Points on a hilly landscape, in no order, each with its height.
A climber steps from a point to the highest of its 2 nearest points, and stops where none of them is higher. Distance is the straight distance between rows; heights are no part of it.
vus: [134  87 110 143 156  96 106  84 125  95 140 145  65 119  76 141 108 150
 169 132 115  66  80 132 102 141  86]  height 71.9
Bifa: [ 86 111 125  75 144 133 105  91 130 151 170 151 141 139 195  86 126 145
 164 146 128 118 156 154 153 177 182]  height 35.6
vogem: [126  99 113  61 129 133 102 120 116 119 146 119 133  85 117 137 173 124
 170 130 139 124 134 120  96 102 111]  height 43.2
fibit: [101 134 152  23 145 127 113  50 127 134 134 148 117  83 141  90 116 134
 124 131 125 165 159 127 111 106 145]  height 49.7
sifud: [ 78 114 144  62 122 117 118 142  38 107 133 155 174  92  93 175 128 159
 144  93  87 161 137 105 100  98 129]  height 67.0
mudov: [ 92 160 178 135 107 121 135 185  58 143 103 144 155 107 122 140 103 150
 110 122 106 142 108 141 129 152 171]  height 17.7
gam: [155 133 107 179 132 125 100 144 116  99 136 129 119 103  95 118 117 137
 113 119 107 149 115 149 117  56 150]  height 40.7
Safa: [124 108  93 126 149 164 136  93 150 108 173 157 144 141 153  94 128 130
 122 111 162 117 141 181  92 199 104]  height 35.8
noviv: [137 110 105 134 158 123  86 131 122  89 180 189 152 131 157 119 138 175
 154 134 107 182 140 109 155 110 162]  height 23.5
pamoz: [158 127 106  72 139  74 100 144 158 122 166 128  85 114  97 170 200 164
 157 144 146 138 126 151 106 191 158]  height 50.9
nuken: [115 107 122 112 151 119 104 102 105 151 133 146 103 103 137  86 106 209
 117 135  98 147 137 120 153 112 159]  height 47.3
Tuf: [151 113 124 198 101 105 123 201 116 136 116  88 139 135 102 149 133 129
  96 125 121 120 130  92 212 127 161]  height 4.0
tutar: [116 155 115 106 148  76 110 159 158 126 161 108  76  93 110 169 132 124
 160 109 148 152 120 157 102 142 223]  height 53.6
mifir: [141 152 139 193 109 153 134 181 109 109 117 157 138 171 125 103 113  92
 155 185 129 106 109 139 148 103 118]  height 26.2
teren: [122  79 101  92 148 124 121  79 128 123 141 131  70 127 181 113 108 116
 144 161 117  86  79  83 157 112  73]  height 67.4
funu: [ 99 106 152  90 134 122 141  74 141 158 107 119 113 145 164 115 117 110
 129 166 112 124 113  66 193  87 105]  height 56.6
sos: [ 82 146 160 156 101 129 151 181  74 157 104  97 180 109 102 162 118 124
 145  97 114 103 139 124 139 118 156]  height 19.4
kelek: [122 131 132 118 121 104 149  90 119 129 117 108  61 100 130 134  88 138
 122 113 150  88  83 144  90 185 117]  height 47.0
movin: [129  99 127 108 127  41 113 143 140 118 143  96  71  99  89 176 158 103
 153 151 154 112 100 105 180 176 166]  height 56.3
val: [104 121 131 131 136 123 112 155  80 171  99  63  89  71 137 146  80 162
 171  89  93  85 120 125 109 101 162]  height 58.2
tib: [126 116 122  97 144 113 132 102 188 122 155 112 140 145 160 134 142  99
  86 142 153 180 145  76 179 149 155]  height 39.7
Rom: [145 150 144 154 129 153 127  97 132 103 121 149 140 147 136 110  75 137
 105 106  97 172 135 102  98  52 106]  height 54.8
naro: [103 158 171  60 144 123 107 180 127 128 149 171 159 129 158 136 174 102
 144 187 127 154 160 150 118 154 132]  height 42.4
bokug: [129 138 121 126 135 150 162 100 163 167 116 127 161 115 133  93 163 134
 123 104 165  99 168 183 103 142  92]  height 12.6
zuk: [101 147 158  84 148 140 181  56 153 125 124 162 131 131 146  56  88  53
  82 139 163 164 140 173 128  94 122]  height 39.3
Rivu: [ 97 136 158 124 112 115 158  88 120 133 127 139 126 130 109 132 107 122
 110 129 158 111 104 148 103 187 104]  height 50.6
kuzo: [162 135 128 142 103 103 117 113 144 120 138 123 132 198  69 196 184 178
 112 128 116 146 125 122  94 170 100]  height 69.3
tabo: [136 175 143 155  90 128 115 181  96 122  98  96 141 173  75 203 128  97
  92 113 107 111 111 171 109  83 134]  height 60.7
vade: [107 154 132 107 114 109 113 215  70 122 104  91 138 135  85 215 161 134
 109 108 121 125 109 176 117 161 153]  height 62.1
sozog: [161 135 119 175 128 148  87 176 140  86 142 156 142 168  79 168 151  76
 170 157 134  69 130 168  91 143 108]  height 51.4
niran: [127 147 127 161 149 148 148 120 158 162 113 102 100  86 182  51  90 100
 141 126 163  73 117 193 139 127 157]  height 58.6
Vef: [129 144 110 170 124 152 127 189 135 101 162 130 159 106 134 146 117  58
 144 120 162 130 150 137  87 124 153]  height 50.7
ritul: [ 99 150 130 185 128 107 125 130 147 118 161 151 147 139  61 151 135 133
 150 116 152 122 154 174  87 169 179]  height 29.6
nof: [165  89  72 141 152 136  89 181 109 109 125 119 138  74 133  97 141 158
 116 128 106 150 128  94 174  81 149]  height 38.5
tuda: [122 164 143 189 109 135 147 137 105  82 105 177 154 130  76 113 109  70
 124 145 145  74 117 159  93 132  76]  height 36.0
batis: [119 136 144 156 133 157 177  67 119 124 113 159 117 172 170 101  78 134
 117 116 135 104  99 147 103 145  73]  height 75.1
pori: [ 98 133 154 172 123 132 157 116 149 156 125 117 134 114 153  87  99  91
 147 143 149  94 122 141 170 136 156]  height 62.4
radig: [148 125 123 144 125 124 113 191  90  97 125 100 106  93 136 160 107 103
 135 128 118 117  73 126 101 101 136]  height 55.2
vibul: [148 123 120 127 142 174 120 139 123 159  74  80 189 112 154 104 136 147
  99 117 103 161 170  64 165  76 148]  height 35.7
nased: [117 143 143  89 146 139 115  65 127 110 138 170 130 116 135  91  88 151
 109 115 114 175 133 120  97  74 125]  height 52.3
Pok: [100 144 152 163 132 147 173  67 122  98 116 203 126 187 117  82  94  98
 124 155 158 108 105 164 112 158  81]  height 66.6
vop: [108 110 103  89 146 156 119 103 153 159 136 101 144  86 152  84 139 131
 169 112 148 136 171 138 127 100 168]  height 18.5
peg: [126 147 144 128 110 120 153  49 181 168 132  99  98 165 154 148 118 138
 149 105 149 107 131 125  85 153 110]  height 36.1
pemop: [148 136  98 128 102 113 134 155 147 130 112  95 142  66  79 136 163  71
 117 117 165 119 164 130 122  73 123]  height 51.5
vilun: [ 88 139 146 113 126 123 139  64 145 128 152 131 143 126 122 162  93 126
 152  74 136 163 159  83  88 113 147]  height 31.5
Gagob: [ 75 151 164 171 122 134 171 120 128 146 125 134 157 113 145  86  90 128
 109 104 165 122 144 156 140 175 160]  height 67.1
Kuvu: [119 114  92 122 134 177 144 130 147 165 114  71 171  84 175  83 130 108
 140  82 168 104 174 147 125 123 128]  height 16.8
befut: [ 99 141 172  68 109 140 119 118  61 131 128 159 169 111 110 130 132 176
 142 122 100 140 145 142  85 127 107]  height 63.7
mera: [131 103 104 165 149 117 103 177  85  96 135 148 135  86 122 118  91 149
 113 130  83 161 110  99 156  56 161]  height 39.4
berel: [171 131 137 133 123 112 126 180  84 120  87  95  80 113 114 164 116 150
  91 137  81 106  65 132 116  97 110]  height 56.9
soti: [112 124 123 192 120 128 125 155  91  75 111 146 148  98  69 148  96  54
 160 134 149  42 110 166 108 156 111]  height 38.9
pevab: [ 98 153 158 153 115 111 123 113 116 146 153 143 114 132 115 151 100 166
 142 105 130 127 132 162  79 174 178]  height 31.6
nifit: [140 132 142 120 124 137 146 105 224 141 144 109 136 205 167 143 167  95
 104 143 148 163 146 106 153 164 121]  height 43.4
dala: [150 109 113 163 138 123 128 130 133 103 129 149  94 149 133  96 101 142
  92 153 108 143  98 113 166 104 109]  height 19.9
Vov: [ 93 131 123 158 127  91 129 123  98 109 157 152 151 139 112 175 101 162
 111  77 120 189 146  97 132 142 183]  height 27.3
tabi: [165 116 128 143 126 125 106 103 124 113 149 142 108 169 102 155 154 183
 141 134 112 120  95 122  95 154  87]  height 72.0
ker: [119 115 128 102 151 113 143  88 141 164  66  94 117  76 152  66 120 102
  99 155 134 111 127 120 193  79 154]  height 44.1
zitar: [130 156 155  87 129 155 112 169 138 121 147 176 186 139 118 117 173  88
 120 181 128 174 174 137 115 106 105]  height 40.2
puf: [139 133 140 111 131 162 139  83 138 175  96  94 118 144 192 123 105 172
 128  95 113 126 139 104 123 138 102]  height 49.4
tos: [114 126 132 207 131 103 131 125 107  98 146 171  84 196  77 158  86 138
 148 154  84 127  94  99 145  97 127]  height 26.8
rusok: [124  72  74 103 131 113 113 112 108 102 161 125 101  92 120 144 137 152
 144  95 132 120 118  81 132 153 126]  height 43.0
Luk: [140 138 123 122 128 125 150  64 223 141 151  98 102 173 157 150 129  80
 135 115 168 141 129 111 110 142 127]  height 39.5
sozik: [154 129 119 159 109 162 128 157 115 112 106 152 162 155 135  91 123  94
  91 171 113 160 120  88 191  65 107]  height 58.1
Defom: [115 125 153 181 136  94 124 124 137 143 138 135  69 177  95 127 112 150
 172 171 102 110 101 137 165  96 158]  height 28.3
ses: [ 76 174 210 133  91 125 168 111 110 164 110 146 166 157 105 128 115 137
 101 126 138 120 145 147 115 184 120]  height 55.5
Mukub: [127 136 145 144 144 179 120 156 123 123 138 134 191 148 187  98 109 157
 111 132 110 185 149  92 157 129 165]  height 51.9
Nizak: [154 141 114 168 135 142  76 150 114  56 122 177 140 225  53 182 153 110
 165 159  98  73 111 174  71 140  94]  height 53.9
bino: [100  76  99  66 134 144 116  59 128 138 150 126 122 125 163 126 135 125
 172 126 122  88 121  86 131  95  70]  height 74.7
kazin: [163 153 125 194 155 136 105 122 160 152 121 110  75 104 136  97  95 159
 160 119 101 112 129 159 125  57 164]  height 63.1
Rok: [133 116 104 160 107 123 109 182 118  99 138 103 149  93  80 169 133  75
 144  96 141 123 137 130 118  85 152]  height 53.1
kab: [178 136 110 180 120 151 117 182 110  55 117 171 112 148 123 117 121  34
 134 202 135  79  85 152 128 121  78]  height 29.2
tid: [115 160 155 155 120 144 129 145 133 143 152 203 152 202  96  98 164 145
 157 196 128 130 153 184 127 140 128]  height 9.7
Kogaf: [117 106 112 132 129 159 147 108  94 101 155 180 173 130 126  88 134 145
 107 129 146 116 128 158 116 167  81]  height 32.4
batof: [ 81 128 132  64 114 142 131 105 123 156 148 126 130 130 138 160 150 146
 191  95 139 103 164 128  61 190 105]  height 53.7
Riba: [127 138 129 156 111 149 147 132 122 102 132 177 174 143 108  89 139  89
  98 158 162 120 135 160 134 134  80]  height 33.2
kobi: [ 93 136 143 136 135 121 144  92  89 107 140 138  81 105 143 156  44 159
 131  77  89 123 106 115  58 102 113]  height 64.0
lugef: [155 137 102 115 114 131 130 215  79  85 105  91 122  78 100 168 128  79
 130 106 131  90  84 149  84 144  98]  height 53.5
zakid: [175 161 129 130 148 163 147 103 135 158  63  83 121 103 194  96 109 141
  97 106 126 119 127 139 124 101 104]  height 52.8
ren: [143 115  99  92 101 117 152 153 143 166  73  51 111  75 119 141 155 112
  97 103 151 134 123  86 157 146 127]  height 35.5
ked: [132  98  77 116 121 164 132 140 144 118 145 137 188 130 138 112 193 100
 101 125 158 125 163 135 138 147  65]  height 35.9
pitap: [111  86  90  98 147 134 115  81 124 145 124 107  76  88 183 107  91 173
 143 109  81  99 129  82 143  71 103]  height 60.2
Buver: [163 136 126 118 127 178 139 130 147 128  99 103 194 124 160 117 133 102
 103  97 130 169 172  90 126  86 108]  height 35.3
Bipi: [183 126  75 137 134 154 116 201 108  82 135 115 122  91 101 145 150 129
 144  96 143 100 104 165  72 188  99]  height 51.7
vit: [140  81  90 140 154 116  99 129 127 144 141 107  68  69 143  99 101 169
 163 108  92  82 116 107 153  78 138]  height 63.0
feme: [ 98 135 129 106 132  87 115 187  49  82 136 141 154 146  70 208 145 146
 132 126 105 142  99 152 127 143 147]  height 64.6
penu: [ 94 134 147  23 132 121 115 124 128 137 139 144 161  78 106 129 178 111
 134 142 141 156 175 135  94 126 109]  height 45.1
nit: [149  97 110 137 148 160 106 180  99 129  99  96 155 108 165 134 128 146
 104 138  80 155 130  50 192  71 148]  height 37.1
muzur: [144  68  70 138 160 131 116 141 125 105 174 139 154 125 169  83 133 148
  84 126 136 167 126 113 209 152 161]  height 35.4
gabu: [182 118 116 178 129 114 116 138 139  77 135 169  86 167  84 118 125 119
  94 170 131 117  82 141 154 141 103]  height 18.4
ful: [168 127  99 115 134  99 120 117 192 137 151 116 102 146  93 149 195 152
 110 127 163 147 138 145 102 188 127]  height 49.0
gavo: [120 109 112 126 149 171 133 110  83 104 129 163 117 112 195  82  49 161
  92 115  95 137 108 104 122 104 104]  height 47.8
Det: [ 93 119 125  81 138 147 125 125 149 145 169 145 185 154 182 139 151 136
 144 113 147 165 192 113 122 192 137]  height 44.2
Dum: [ 77 128 156  95 146 102 114  62 119 170 110 154  99 129 130  89  96 171
 118 166  91 153 151  96 182  94 179]  height 49.5
salod: [ 81 120 142 122 115 130 132  48 115 128 138 141 143 129 120 124 101 150
 153  97 123 110 137 108  87 114  99]  height 34.6
beve: [139 150 139 197 153 152 141 104 155 138 119 132  93 148 169  99  59 126
 150 126 109 126 113 126 107  56 149]  height 60.9
zov: [120 147 179  77 139 160 114 159 100 127 120 149 177 128 192 114 112 150
 128 137 116 176 146 113 130 162 159]  height 48.4
Toza: [169 148 128 147 118 124 123 138 166 135 130 138 162 160 111 113 166 136
  68 149 132 186 156 132 150 119 152]  height 31.8
godaz: [146  84  65 120 164 129 105 149 125 118 150 115 117  73 173  91 117 173
 104  99 120 167 134  86 177 134 181]  height 36.9
Mag: [114 147 120 107 136 131 119 188 108 178 102  56 104  85 145 145 121 156
 186  82 108 116 128 143 102 134 208]  height 56.7
gugat: [ 84 154 146  59 148 134 132 132 182 143 173 136 138 119 164 147 136  77
 150 111 170 163 193 136  64 181 135]  height 44.3
sus: [134  99 116  83 127  54 121 167 115 157 124  94  79  76 115 146 162 155
 124 130 131 135 116 112 177 192 185]  height 58.3
fip: [149 104 119 187 121  77 105 221 107 109 151 102 113 139  92 184 137 118
 125 120 120 115 103 110 214 175 173]  height 3.1
Nupu: [134 136 152 158 103  65 122 150 153 143 136 108 106 156  61 174 173 145
 110 154 130 135 125 154 169 171 174]  height 14.0
vefun: [140 182 161 141  98 125 103 189  86 129  88 135 145 161  80 152 150 109
 125 164  99 105 112 198 105  70 130]  height 58.7
Mek: [102 160 151 166 143 152 155  57 137 123 133 166 101 160 156  83  46 123
 126 119 108 169 129 116 119  57 128]  height 57.8
lun: [114 140 160 175  84 143 142 173 131 157 110  77 183 159 134 175 130  97
 148 102 127 111 149 107 132 131 136]  height 21.5
rif: [194 132 109 183 114 132 118 194 120  72 131 127 111 149 117 148 127  59
 111 162 148  68  86 120 146 163  92]  height 31.0
Sila: [168 138  94  99 143 150 143 109 151 116 111 142 145  78 131  60 172  93
  94 138 155 123 131 185 114  62  67]  height 49.1
kazom: [102 150 164 136 132 112 117 114 150 163 137 157 113 188 136 117 133 156
 165 179 120 132 123 137 159 132 169]  height 30.0
Dekip: [159 140 133 193  95 104 137 150 129 149 112 130 132 126  79  99 152 150
  86 145 135 114 123 169 171 156 130]  height 15.9
Sino: [150 138 119 184 139 148 128 137  99 152  95 130 142  85 131  61 106 177
 112 118 114 121 129 160 140  63 139]  height 43.3
Nen: [124 145 148 196 111  81 128  92 174 147 142 131  91 174  52 156 145 146
 133 145 136 114 139 142 152 144 165]  height 12.9
Fafu: [104 150 169 144 130 120 129 152 150 128 148 172 117 174 117 121 140 100
 147 191 147 105 122 175 107 213 122]  height 54.6
Dal: [168 162 121 114 154 166 161 122 142 135  92 103 121  77 202  71 110  96
 104 129 167 102 114 180 111 123 115]  height 55.4
lekez: [185 123 111  99 145 156 124 135 125 118  88 121 137  93 165  60 158 131
  93 157 139 136 106 163 145  91 100]  height 47.5
Patup: [164 153 141 138 106 133 123 105 172 169 102 113 147 148  97 119 186 168
  98 128 127 151 174 167 117  98 128]  height 30.6
Bori: [140 100 116 163 133 101 105 137 100  82 134 132  95 140  60 182 120 156
 139 114 108  98  82 141  98 156 106]  height 75.0
zepu: [120 134 131 145 117 125 122 114 121 142 126 137 143  91  97  96 131 134
 135 129 121 128 142 156 114  70 135]  height 41.8
Fatel: [153 118 120 116 107 122 130 115 106  93 105 134 133 130  79 162 139 116
 115 129 111 124 104  99 101  62  65]  height 39.2
tik: [189 124 105 164 114  85  90 221 125  72 150 113 120 156  99 206 150  68
 101 143 143 108 107 120 178 160 156]  height 2.0
tipal: [179 160 115 178 106 168 122 175  91  72 102 184 121 158 115 104 105  59
 141 178 125 115 109 138 136  48  83]  height 27.7
teb: [164 112  94  97 113 102 132 197 121 124  98  66 100  58 107 147 156  76
 126 119 141 117  99 113 143 134 135]  height 34.4
Povod: [104 122  93  69 126 134 138 162 109 132 152 133 158  85 132 121 149 132
 151  72 150 166 172  99 111 161 170]  height 36.8
Raku: [105 140 105 121 146 144 141 132 172 106 176 138 149 102 150 143 121  50
 155  91 182 149 162 127  67 159 137]  height 47.2
nak: [128 121 164 103  97 100 136 124 110 132  82 112 151 132 102 165 153 142
  81 136 104 170 129  69 181 112 104]  height 6.1
lekun: [ 98 106 134  98 136 104 103 142  61  86 145 171 153 125  96 157 145 165
 152 137 102 143 110 122 124 114 147]  height 64.1
miza: [ 89 148 164 130 131 147 166  98 131 136 134 182 119 179 141  76 112 115
 127 177 156 100 117 199 117 205 111]  height 59.6
Bugov: [126 131 120 161 128 121 121 153 174 133 153  70 131 131 154 164 124  76
 166 114 140 122 140  99 142 120 180]  height 51.0
Vasi: [119  97 142 160  88  89 142 150  98 151 100  96 131 131  97 152 139 180
  80 116 107 140 126  80 200 144 135]  height 5.0
Vutuz: [120 105 144  62 133 128 162  42 155 144  86 120 111 139 161  99 123 104
 100 126 131 141 124 102 155  88  77]  height 61.4
fiso: [166 143 135 149 110 162 171 120 126 105  71 150 132 178 164  99  92  94
  78 157 109 156  96  84 171  67  58]  height 61.3
lag: [106 109 126 121 146 104 122  97  87  97 143 154  58 107 115 170  63 159
 146 114  94  82  73 120  78 136 103]  height 68.0
giv: [ 93 158 151 101 113  99 140 113 127 128 149 125 157 121 119 175 108 131
 117  76 119 197 176 100 106 133 191]  height 29.1
nuri: [129  97 104 108 130 132 117 123 111 151 131 104  97  96 152 107 117 169
 134 108 121 116 118 114 137 167 140]  height 45.2
bam: [164 123 100 145 140 119 122 160 163 110 165 145 148 151 156 104 164 141
  82 146 157 184 140 130 183 165 173]  height 33.4
Puvud: [134 142 172 161 104  80 135 164 111 134 108 129  88 129  57 133 145 140
  97 167 126  95  85 167 158 174 145]  height 15.0
fad: [114 154 170 177 103 165 156 167 108 151 100 128 181 154 144 116 115  95
 146 144 135  98 130 131 143 117 110]  height 24.0
nom: [108 116 113 120 121  85 131 148 162 125 150  95 114  95 106 169 147  61
 149 130 164 122 138  96 147 152 176]  height 53.8
lovo: [116 159 174 119 121 101 123 153 131 140 133 173 152 157  82 119 180 134
 103 191 141 157 154 165 138 158 132]  height 8.3
gida: [113  76 111 145 152 137 123 123 116 139 141 124 107 124 170 137  91 189
 133 120  71 110 117  56 158 100 109]  height 56.4
Napid: [147 131 131 120 105 154 165 116 134 136  90  77 141 117 181 140 109  89
 109 102 133 114  99  84 133 123  67]  height 6.6
Semeb: [150 111  94 122 180 166 123 124 163 119 132 136  69 164 216  87  85 125
 144 168  96 135  81  96 152  86 113]  height 55.0
Lolum: [117 107 100 166 138 134 118 120 122 101 174 153 162 132 128 126 112 160
 138  84 127 161 150  94 125 124 151]  height 25.4
Toki: [ 56 154 195 141 108 113 159  88 121 173 127 144 136 156 150 118  90 141
 125 142 140 119 133 137 159 198 166]  height 61.2
Kegir: [141 123  92  74 139  88  99 140 132 129 153 127  69  70  98 132 158 171
 159 106 139 163 134 152 108 159 194]  height 52.2
vodu: [136 145 146 137  89 105 146 135 122 120 104  93 145 188  83 217 145 149
  86  88 119 163 126 119 101 157 120]  height 66.3
Pem: [113  97  74 126 149 166 174 124 160 161 143  95 162 107 157  69 162 117
 130  83 176  86 177 200 128 158  91]  height 14.6
legil: [ 98 104 143  34 125 132 133  34 129 140 128 138 133 133 148 116 143 143
 138 126 117 123 143 117 121 115  61]  height 67.5
legu: [106 116 108  94 145 150 112 105 133 121 186 155 149 135 173 113 151 165
 160 115 135 139 151 150  99 168 131]  height 39.8
kefi: [127  95  96 149 148  94  93  75 182 127 162 132  89 133 100 123 138 129
 156 139 126 135 134  96 161  76 157]  height 21.4
libed: [170 126 131 179 128 108 108  99 178 145 143 142  86 177  82 106 161 185
 140 149 119 112 127 161 155 131 138]  height 11.9
Ter: [143 118 111 163 142 114 108 143 144 156 126  78 100  73 121 101 119 144
 170 113 124  91 121 137 151 103 176]  height 64.8
tanef: [159 130 112 104 124 170 117 133 157 121 135 158 188 161 133  88 189 104
 103 164 140 147 163 136 143  83  73]  height 38.3
zegi: [121 151 170 110 129 137 122 116 157 125 129 167 134 187 116 143 169 107
 169 192 133 118 132 143  83 158  92]  height 50.8
tis: [178 174 142 143 122 134 148  79 171 162  93 107 114 129 129 125 145 145
 119 113 143 125 133 175  78 101 102]  height 29.3
bovez: [114 130 131 101 107  79 144 175  99 141 108  90 101 108  81 191 161 139
 116 109 136 137 111 126 131 172 167]  height 60.1
lavid: [130 104 100  99 112 145 139 181 115 131 140 124 189 102 121 131 179 139
 108 105 144 161 167 115 138 168 114]  height 35.1
Pez: [142  97 109  75 159 135 128 103 129 147  94 120 135  98 176  51 137 126
  69 155 130 143 121 142 182 118 142]  height 46.0
laza: [171 108  83 149 157 133 112 147 112  82 162 134  86 103 103 127 115 160
 177  84 143  84  93 171  66 204 118]  height 49.9
poma: [130 138 133 117 129 129  99 110 166 103 138 155 135 193  86 179 182  61
 183 175 132 103 152 126  84 108  87]  height 47.6
nibeb: [117 136 123 180 130  93 127 155 129 105 166 161 151 145 105 157 116 126
 113 122 147 154 131 130 136 174 184]  height 27.6
duget: [193 132 108 186 114 107 138 129 161 110 127 149 102 162  67 102 165 123
  79 167 159  94 108 176 178 177  97]  height 17.1
rar: [145 152 140 133 100 150 155 133 118 121  92  86 145 118 135 164 122  74
 147 111 143  86 118 110  91  99  57]  height 8.5
Mak: [ 82 129 143 113 128 111 127 113  80 162 106 113  82  81 151 145  47 177
 134  91  77 111 123 105  97 106 162]  height 60.5
zit: [142  83  93 132 120 109 118 114 122 104 128 106 104 109  89 165 140 133
 137 100 108 127 107  66 115  99  90]  height 41.0
Lifid: [ 93 111  84 108 131 156 154 107 134 122 164 139 187 101 140 103 132 127
 117  65 157 167 189 126 113 160 137]  height 39.6
vak: [115 122 146 156 136 101 127  79 137 103 156 171  86 194 121 165  85 159
 143 136  96 149 108  82 102 124 125]  height 24.8
Vomo: [135 105 121  65 116 142 133 137 119 136 120  84 125 109 188 163 139 121
 143 110 128 121  94  75 119 151  80]  height 4.5
vis: [117 110 129 169 130  78 114  78 167 130 159 119  75 156 102 171  97 155
 159 114 105 130 117  98 117  84 154]  height 22.9
teniv: [125 139 140 178 113 140 148 163  94 120 117 110 140 122 111 161 109 109
 175 117 138  52  99 161  92 160 101]  height 41.9
Luniz: [132 103 112 147 165 138 109 115 148 126 156 162 113 177 166  88 112 164
 135 152 110 161 120  98 180 104 151]  height 21.6
fesed: [137 162 151 141 105 113 146 140 118 104 111  95 127 143  92 193 110  97
  93 101 124 138 105 129  86 123 125]  height 63.3
Ratog: [151 134 121 163 130 135 109 109 159 136 155 171 116 213  87  80 181 160
 171 196 126 132 132 173 159 119 126]  height 10.9
logok: [129 153 182  81 104 110 135 153 103 147 104 133 153 130 105 135 171 148
  81 168 119 171 139 124 148 145 134]  height 7.2
loba: [148 141 149 130 145 176 170  95 128 122  93 136 131 179 200  90  78 124
  92 126 113 146 110 110 140 109  74]  height 66.7
vipe: [111  96 105  52 125 120 126 137 140 117 135 121 142  63 136 141 173  76
 143 135 156 158 148  79 134 107 132]  height 41.5
sadur: [110 112 141 165 120 148 138 153 108 138 111 133 185 132 154  94 113 119
 109 137 118 150 142  81 196 114 144]  height 55.1
nibub: [123  76 106 102 160 147 126 109 135 123 154 134  77 158 244 109  74 126
 119 157 104 114  83  76 165 138 112]  height 60.3
kasa: [118 151 171 148 108 106 140  87 151 156 120 102  89 158 111 161 111 164
 124 105 120 131 122 132  95 145 149]  height 33.5
disa: [121 158 158 159 111 128 108 152  82  94  97 163 158 186  46 175 154 112
 139 152 107  93 110 179  88 114 102]  height 56.5
bol: [ 84 148 180  88 106 148 130 128  76 155 136 142 160 151 135 161 134 169
 174 114 108 104 142 139  78 175 100]  height 59.3
meza: [117 143 156  43 126 126 136  84 157 153 129 139 120  93 126 106 144 125
  99 123 150 158 165 163  87 148 118]  height 47.1
ran: [135 151 137 116 141 117  99 188 161 169 133  60 113  99 138 150 146 120
 177 113 133 142 145 145 108 151 227]  height 55.3
veg: [136 120 125 143 127 134 139 135 114 129 120  99  89  97 127 143 117 113
 173 100 146  49  75 159  90 202  92]  height 44.6
dugi: [ 87 129 121  35 130 144 133 125 152 172 159 121 133 126 174 137 165 131
 155  99 146 141 188 150  98 209 135]  height 48.8
riro: [131  92  86 114 157 113  89 107 177 130 172 102 109  89 143 120 141 129
 180 108 140 140 159  96 135  93 183]  height 20.0
punan: [160 145 131 133 112 119 128 138 187 156 122  86 126 164 134 156 175 125
 109 124 155 140 149 124 122 171 118]  height 46.8
sezor: [ 87  98 136  88 150 103 117  63 130 178 114 129  62 139 175 104  96 149
 131 175  96 116 126  70 206 107 158]  height 52.4
tiro: [100 129 140 109 141 126 116  78 162 157 149 150 119 141 150  71 117 134
 141 162 137 130 140 158 153 125 176]  height 32.3
dem: [ 96 116 143  86 138 135 163  77 148 149  99 137 147  90 150  49 114  77
 101 155 157 127 139 167 166  76 132]  height 42.0
Sagu: [114 164 204  70 124 140 108 181  90 135 120 163 172 156 152 156 137 148
 153 160  99 158 131 136 116 143 157]  height 45.3
Manum: [157 114 114 145  99 105 133 199 118 106 124  96 128  96 120 148 145  62
  94 155 156  98  91 103 170 155 105]  height 33.0
Sike: [199 171 155 117 121 157 134 101 172 146  82 103 128 168 149 133 145 127
 104 132 116 158 134 121 108  68  99]  height 27.8
gem: [139 118 105 137 153 173 135  92  95 135 102 136 139  79 172  63  76 161
 103  96 108 140 127 135 120  59 108]  height 44.9
fuge: [117 111 106 101 127 125 145 140 155 146 120  73 136 101 169 127 135 100
  91 109 158 164 148  87 172 162 156]  height 37.2
Pufi: [ 89 108 127 150 152 146 111 108 101 136 151 159 118 137 198 112  48 174
 139 115  78 136 127  82 138 124 146]  height 52.1
Zale: [150 137 117 142 105 127 114 179  88 128  89  65 111 164  97 208 140 148
 105  94  87 121  86 132 113  71 103]  height 58.5
rab: [120 134 121 109 126 169 148  99 132 155 105 110 187 115 133  99 129 157
  97  69 138 164 195 115 122 125 124]  height 37.0
nefak: [169 143  97 119 119 120 127 117 138 127  94 107 121  43 100  98 162  91
 120 142 144 109 128 156 121  53  88]  height 50.4
vudav: [134 131 132 125 110 155 159 133 124 138 102 115 160  98 138 113 144  93
 127 122 162  80 132 143  99 156  61]  height 10.5
gen: [135 125 130 121 116 138 138  51 120 112 125 151 129 133  94 136 123 149
 122 102 118 130 113 103  75  89  42]  height 37.6

Call two points neighbours if one is among the 2 nearest of the other. Go from one point of each pair to the other, from neighbour to neighbour, staying as high as possible. Name the lowest point that can't be avoided.
Gagob, Ter: lavid
Ter, Lifid: Buver
Gagob, Bori: veg
Bori, batis: poma
feme, sifud: lekun

For each start below, name the point where the climber stops.
salod: bino
ful: Bori
fip: bino
ked: batis
laza: Bori
Toza: Ter
vibul: Ter
Puvud: bino
